Each row is a point on a landscape with many valleys, with its height.
From any point a ball rolls to the lowest of the 2 points nearest to it. It stops when none of these is lower. Distance is the straight distance between rows; heights are no part of it.
Mola: [98,109,100,92,90,62,100,103,91,92,110,103,97,104,94,86,104,102,90,81,82]  (h 4.20)
zar: [98,106,112,87,85,98,99,105,103,93,111,89,114,106,101,96,95,102,100,115,121]  (h 3.44)
gep: [104,99,87,92,88,80,100,87,113,73,113,87,118,118,83,86,126,96,89,76,70]  (h 3.16)
buse: [89,108,80,100,99,86,111,59,107,89,114,76,102,118,89,93,97,103,103,91,95]  (h 6.87)
nul: [78,106,101,116,104,81,110,88,119,85,110,86,100,119,86,105,101,132,92,91,103]  (h 5.21)
kap: [113,82,108,106,109,96,105,116,101,100,123,94,103,93,114,88,102,95,107,119,110]  (h 1.16)
tumu: [114,88,87,130,126,120,71,115,93,108,85,152,117,88,113,124,108,82,116,116,69]  (h 4.81)
Tusi: [112,73,108,90,101,117,100,109,97,116,76,120,104,79,95,107,86,115,94,114,106]  (h 3.34)
mufuz: [100,102,114,86,89,113,96,113,92,105,96,105,97,94,103,85,98,97,97,132,115]  (h 2.85)
loka: [106,104,116,89,105,103,80,114,66,113,87,103,94,91,99,90,114,88,84,95,99]  (h 4.36)
Vizu: [106,103,95,93,107,103,93,96,91,112,114,95,107,111,103,131,105,102,92,90,110]  (h 5.68)
Pubat: [114,85,106,96,116,109,107,88,95,94,112,72,96,105,101,97,96,112,106,87,110]  (h 4.63)
Zis: [108,90,109,104,93,136,103,120,124,91,76,88,93,91,105,90,77,103,120,104,118]  (h 3.21)
Fef: [96,107,94,90,87,93,110,120,107,108,77,105,85,92,103,107,91,109,107,89,107]  (h 4.88)
supem: [103,95,98,93,101,119,92,115,81,119,84,124,94,94,98,100,106,89,93,136,102]  (h 2.22)
Misen: [106,83,97,101,101,105,111,106,101,119,94,101,79,88,119,108,114,108,106,117,92]  (h 6.21)
Koga: [108,98,96,87,87,92,95,92,107,92,118,79,117,117,99,94,111,95,73,75,84]  (h 2.58)
fove: [97,94,106,115,93,89,119,83,104,100,99,75,93,111,91,89,90,99,97,101,115]  (h 5.11)
Gon: [88,126,92,109,97,103,94,84,120,77,109,76,84,120,94,94,80,116,114,72,93]  (h 0.59)
Ruv: [103,125,87,90,95,111,103,100,107,103,94,90,93,118,104,98,79,112,109,88,107]  (h 2.08)
lamo: [96,87,95,111,95,105,113,109,110,104,77,74,95,95,97,94,96,99,100,94,121]  (h 5.41)
mugon: [108,109,99,106,108,109,70,135,90,113,88,117,108,84,126,117,114,75,94,95,74]  (h 3.06)
malef: [81,100,108,93,98,106,118,90,102,73,104,74,94,105,95,87,76,113,90,91,97]  (h 4.82)
Digom: [117,99,113,81,96,114,81,99,112,122,87,145,102,85,110,110,87,83,117,111,95]  (h 2.48)
Zul: [109,107,80,93,81,99,101,90,85,115,97,92,107,109,98,118,101,83,112,109,116]  (h 2.38)
navib: [88,97,103,99,97,68,96,96,77,93,124,92,106,108,84,106,108,95,90,113,95]  (h 4.06)
neruk: [66,111,100,107,96,119,112,103,100,65,97,69,105,93,97,71,64,106,97,88,105]  (h 5.22)
gen: [95,108,119,88,106,85,89,94,105,118,115,100,97,106,116,109,109,106,95,102,89]  (h 3.59)
Relom: [110,110,116,86,97,99,85,104,111,126,101,118,101,98,119,123,97,96,107,107,91]  (h 3.15)
kimug: [65,110,93,112,100,90,123,74,128,64,110,87,119,113,86,92,99,123,93,87,101]  (h 5.02)
desof: [114,128,98,87,98,107,95,99,106,116,97,119,88,105,112,97,96,100,114,90,114]  (h 2.43)
Pibul: [104,90,97,107,103,105,91,120,105,134,80,116,94,105,93,123,95,102,91,109,97]  (h 5.35)
bebig: [101,121,94,85,94,97,100,90,98,82,101,86,96,121,88,85,88,113,105,70,101]  (h 1.44)
zosob: [100,82,109,77,99,121,107,112,102,107,77,96,105,88,100,97,68,113,101,120,101]  (h 3.81)
lareb: [76,106,92,97,98,98,108,99,103,98,109,97,83,92,94,116,87,93,97,108,126]  (h 6.53)
Rogam: [117,97,89,92,82,110,104,94,93,113,86,117,92,91,100,132,98,87,122,107,112]  (h 2.96)
Tep: [114,92,94,123,111,106,79,121,100,128,84,136,110,95,104,120,105,92,103,118,89]  (h 5.12)
Gitaz: [107,88,96,86,124,120,106,97,98,110,103,90,83,96,111,108,109,93,106,91,114]  (h 5.10)
buv: [101,86,96,83,96,125,88,102,112,100,70,123,88,89,82,116,83,90,134,116,111]  (h 3.39)
Sazod: [89,104,90,92,106,92,106,83,107,100,113,77,80,101,107,96,88,108,110,100,95]  (h 6.63)
fedap: [108,108,91,117,105,92,92,133,80,103,103,116,112,84,134,112,123,91,104,100,84]  (h 3.57)
misu: [80,121,82,126,89,102,100,70,111,57,97,74,104,112,72,77,100,120,109,80,96]  (h 7.24)
Dofe: [103,111,84,104,85,99,95,97,99,102,109,76,93,126,92,97,90,83,108,110,108]  (h 1.65)
rezu: [71,113,106,96,112,85,102,72,125,65,113,90,90,110,73,84,87,107,95,78,84]  (h 7.40)
vodon: [89,113,105,102,110,84,93,96,104,101,119,96,99,125,85,112,107,108,82,89,106]  (h 5.42)
lag: [105,74,87,96,99,124,71,104,99,107,68,142,96,92,77,117,102,99,120,123,97]  (h 2.79)
nogan: [114,89,105,101,117,112,90,127,107,119,83,117,92,94,107,99,107,83,112,97,102]  (h 1.71)
Vevik: [114,106,99,111,106,97,91,98,89,119,114,120,110,93,117,142,113,95,102,99,107]  (h 5.94)
reke: [64,123,101,131,86,113,116,85,101,56,89,75,106,114,88,87,84,125,109,76,87]  (h 7.37)
zava: [97,102,98,102,104,90,99,95,99,109,123,111,92,82,106,125,106,91,108,111,123]  (h 6.24)
Kope: [84,105,112,114,97,75,101,84,128,85,125,85,80,101,91,92,89,99,96,92,105]  (h 6.97)
levok: [110,86,86,100,122,118,92,96,92,133,95,100,92,96,110,123,114,85,103,104,95]  (h 5.48)
Sabi: [113,67,98,100,104,124,75,107,84,109,68,144,101,79,95,102,113,97,111,130,79]  (h 2.20)
modum: [98,101,102,101,103,72,96,77,95,80,125,99,119,119,72,90,119,104,88,107,86]  (h 4.46)
davud: [108,117,94,94,93,93,101,106,100,112,108,116,113,99,118,82,105,96,83,93,112]  (h 3.14)
torob: [102,88,111,89,117,94,107,100,85,96,114,83,90,101,110,86,119,112,109,100,96]  (h 4.16)
gunum: [103,113,83,105,100,92,99,106,104,98,118,86,100,130,101,83,109,78,98,91,106]  (h 0.69)
kerom: [100,102,108,89,94,78,117,112,96,103,99,106,86,100,105,104,100,111,95,80,89]  (h 4.58)
pem: [111,69,96,96,99,122,97,109,107,116,76,131,103,80,108,110,111,105,105,123,90]  (h 2.82)
teso: [97,103,108,84,99,81,110,89,97,60,120,94,102,99,83,77,107,120,110,88,98]  (h 2.76)
pav: [102,96,94,102,105,86,113,110,101,75,124,89,97,98,98,77,93,115,97,91,108]  (h 1.78)
doked: [112,86,93,101,104,104,105,108,82,109,117,98,100,89,125,118,116,100,92,111,88]  (h 5.98)
Mot: [105,94,108,104,104,100,110,118,98,128,81,100,95,117,104,103,107,104,83,101,95]  (h 5.54)
bupud: [76,114,77,110,89,98,107,73,102,80,94,62,100,104,87,83,82,107,99,80,100]  (h 7.06)
laro: [113,97,117,112,102,91,97,93,106,123,103,117,107,81,114,97,108,112,92,103,123]  (h 4.14)
begi: [82,98,97,105,88,122,116,110,109,85,82,68,102,92,103,91,76,112,97,97,119]  (h 5.59)
luse: [111,108,90,103,93,88,89,95,89,95,124,87,107,123,97,102,119,72,84,79,90]  (h 1.77)
bosib: [60,124,99,117,96,117,113,66,113,53,95,89,128,113,76,90,79,124,98,72,70]  (h 7.48)
dez: [120,96,96,129,101,112,90,126,84,106,103,125,116,80,124,108,118,79,99,116,100]  (h 4.04)
tese: [112,87,100,108,119,114,95,102,72,121,96,109,103,86,119,127,116,84,89,108,77]  (h 5.74)
siman: [107,88,110,110,108,120,108,96,113,99,94,79,92,95,104,96,76,105,126,113,120]  (h 3.12)
Nur: [103,101,84,105,92,97,99,103,72,120,100,102,104,98,101,113,108,68,92,119,106]  (h 2.97)
pipo: [120,69,117,110,103,113,109,108,108,105,99,94,93,82,103,101,97,100,109,115,119]  (h 2.29)
takit: [105,94,94,96,109,124,79,119,76,115,76,138,106,79,116,95,112,84,104,132,74]  (h 1.46)
Bodad: [81,110,105,100,86,74,114,97,112,95,118,96,83,109,96,103,85,89,95,107,102]  (h 6.77)
Luz: [111,83,99,96,102,125,93,137,118,106,69,113,93,98,93,93,85,93,110,107,108]  (h 2.51)
Ferit: [89,108,103,104,104,83,98,75,114,73,125,96,90,102,72,76,98,95,85,84,105]  (h 7.19)
mitu: [89,91,116,74,96,107,104,102,100,98,95,77,92,94,98,98,75,100,91,102,98]  (h 4.35)
tafip: [109,104,110,95,78,103,91,116,102,106,104,106,119,96,113,118,111,87,101,113,117]  (h 3.98)
pez: [108,94,94,114,108,87,116,116,96,92,122,96,111,113,107,87,115,111,99,103,108]  (h 0.75)
zeri: [117,97,98,123,117,123,87,122,87,104,98,136,106,78,137,115,114,80,108,122,69]  (h 4.45)
reki: [88,99,95,93,100,106,118,92,106,113,99,92,76,96,114,104,91,119,95,115,98]  (h 6.41)
fikam: [95,127,84,89,94,97,101,102,103,106,108,105,99,117,107,88,99,117,84,91,107]  (h 2.61)
Dozu: [99,100,118,101,110,83,110,94,112,118,96,99,109,100,107,96,101,119,110,105,119]  (h 4.48)
kene: [102,96,102,98,85,67,109,90,110,81,102,79,106,112,88,83,98,102,103,75,84]  (h 3.71)
tiba: [113,109,109,82,103,121,85,99,121,126,81,126,95,94,107,97,81,109,106,105,111]  (h 1.68)
fuza: [117,98,118,110,107,99,106,109,87,136,69,119,99,100,117,102,121,94,99,101,89]  (h 5.73)
Zekik: [109,100,121,85,105,86,99,93,71,96,105,100,94,99,91,81,112,89,91,84,103]  (h 4.23)
zutip: [82,100,99,97,106,81,111,74,120,65,119,96,127,115,67,89,109,112,88,98,93]  (h 4.77)
zin: [95,108,109,94,101,72,98,112,80,98,128,116,101,97,104,123,104,85,94,103,95]  (h 4.56)
Nub: [94,108,86,114,90,92,114,61,114,61,109,89,99,103,75,85,117,119,98,74,106]  (h 7.39)
dimop: [110,112,110,111,103,91,92,106,89,124,99,129,114,78,126,90,114,96,84,103,103]  (h 3.72)
puge: [102,93,118,114,105,76,112,87,94,115,103,92,104,112,97,92,115,96,99,104,108]  (h 4.80)
funo: [105,107,95,102,111,101,75,132,101,122,88,106,105,98,115,102,119,86,97,86,100]  (h 2.46)
Sol: [93,87,92,104,95,79,104,110,79,109,102,87,105,96,88,108,94,87,91,116,108]  (h 3.55)
Lel: [108,91,117,88,110,82,100,89,77,78,126,93,106,99,95,77,122,104,100,96,91]  (h 3.58)
lavo: [100,94,96,91,86,119,108,97,107,101,78,93,87,93,93,125,75,93,124,107,113]  (h 3.49)
Par: [110,89,103,81,105,112,94,115,84,119,82,105,97,86,100,90,91,100,76,95,102]  (h 3.86)
fos: [78,116,98,97,85,109,111,65,124,42,100,90,112,105,69,89,94,115,92,79,72]  (h 7.60)

For each start below, name the point where the ball stops.
kerom => gunum
lamo => Gon
tumu => nogan
buse => Lel

Call two points neighbours if one is among the 2 nearest of the other. Go from one point of each pair to the other, from neighbour to neighbour, staying as low as possible. Name the highest point that can't be avoided.
gunum / Gon => tafip
nogan / Zul => loka
Sabi / gunum => lavo
pez / nogan => Zis
tiba / Gon => desof
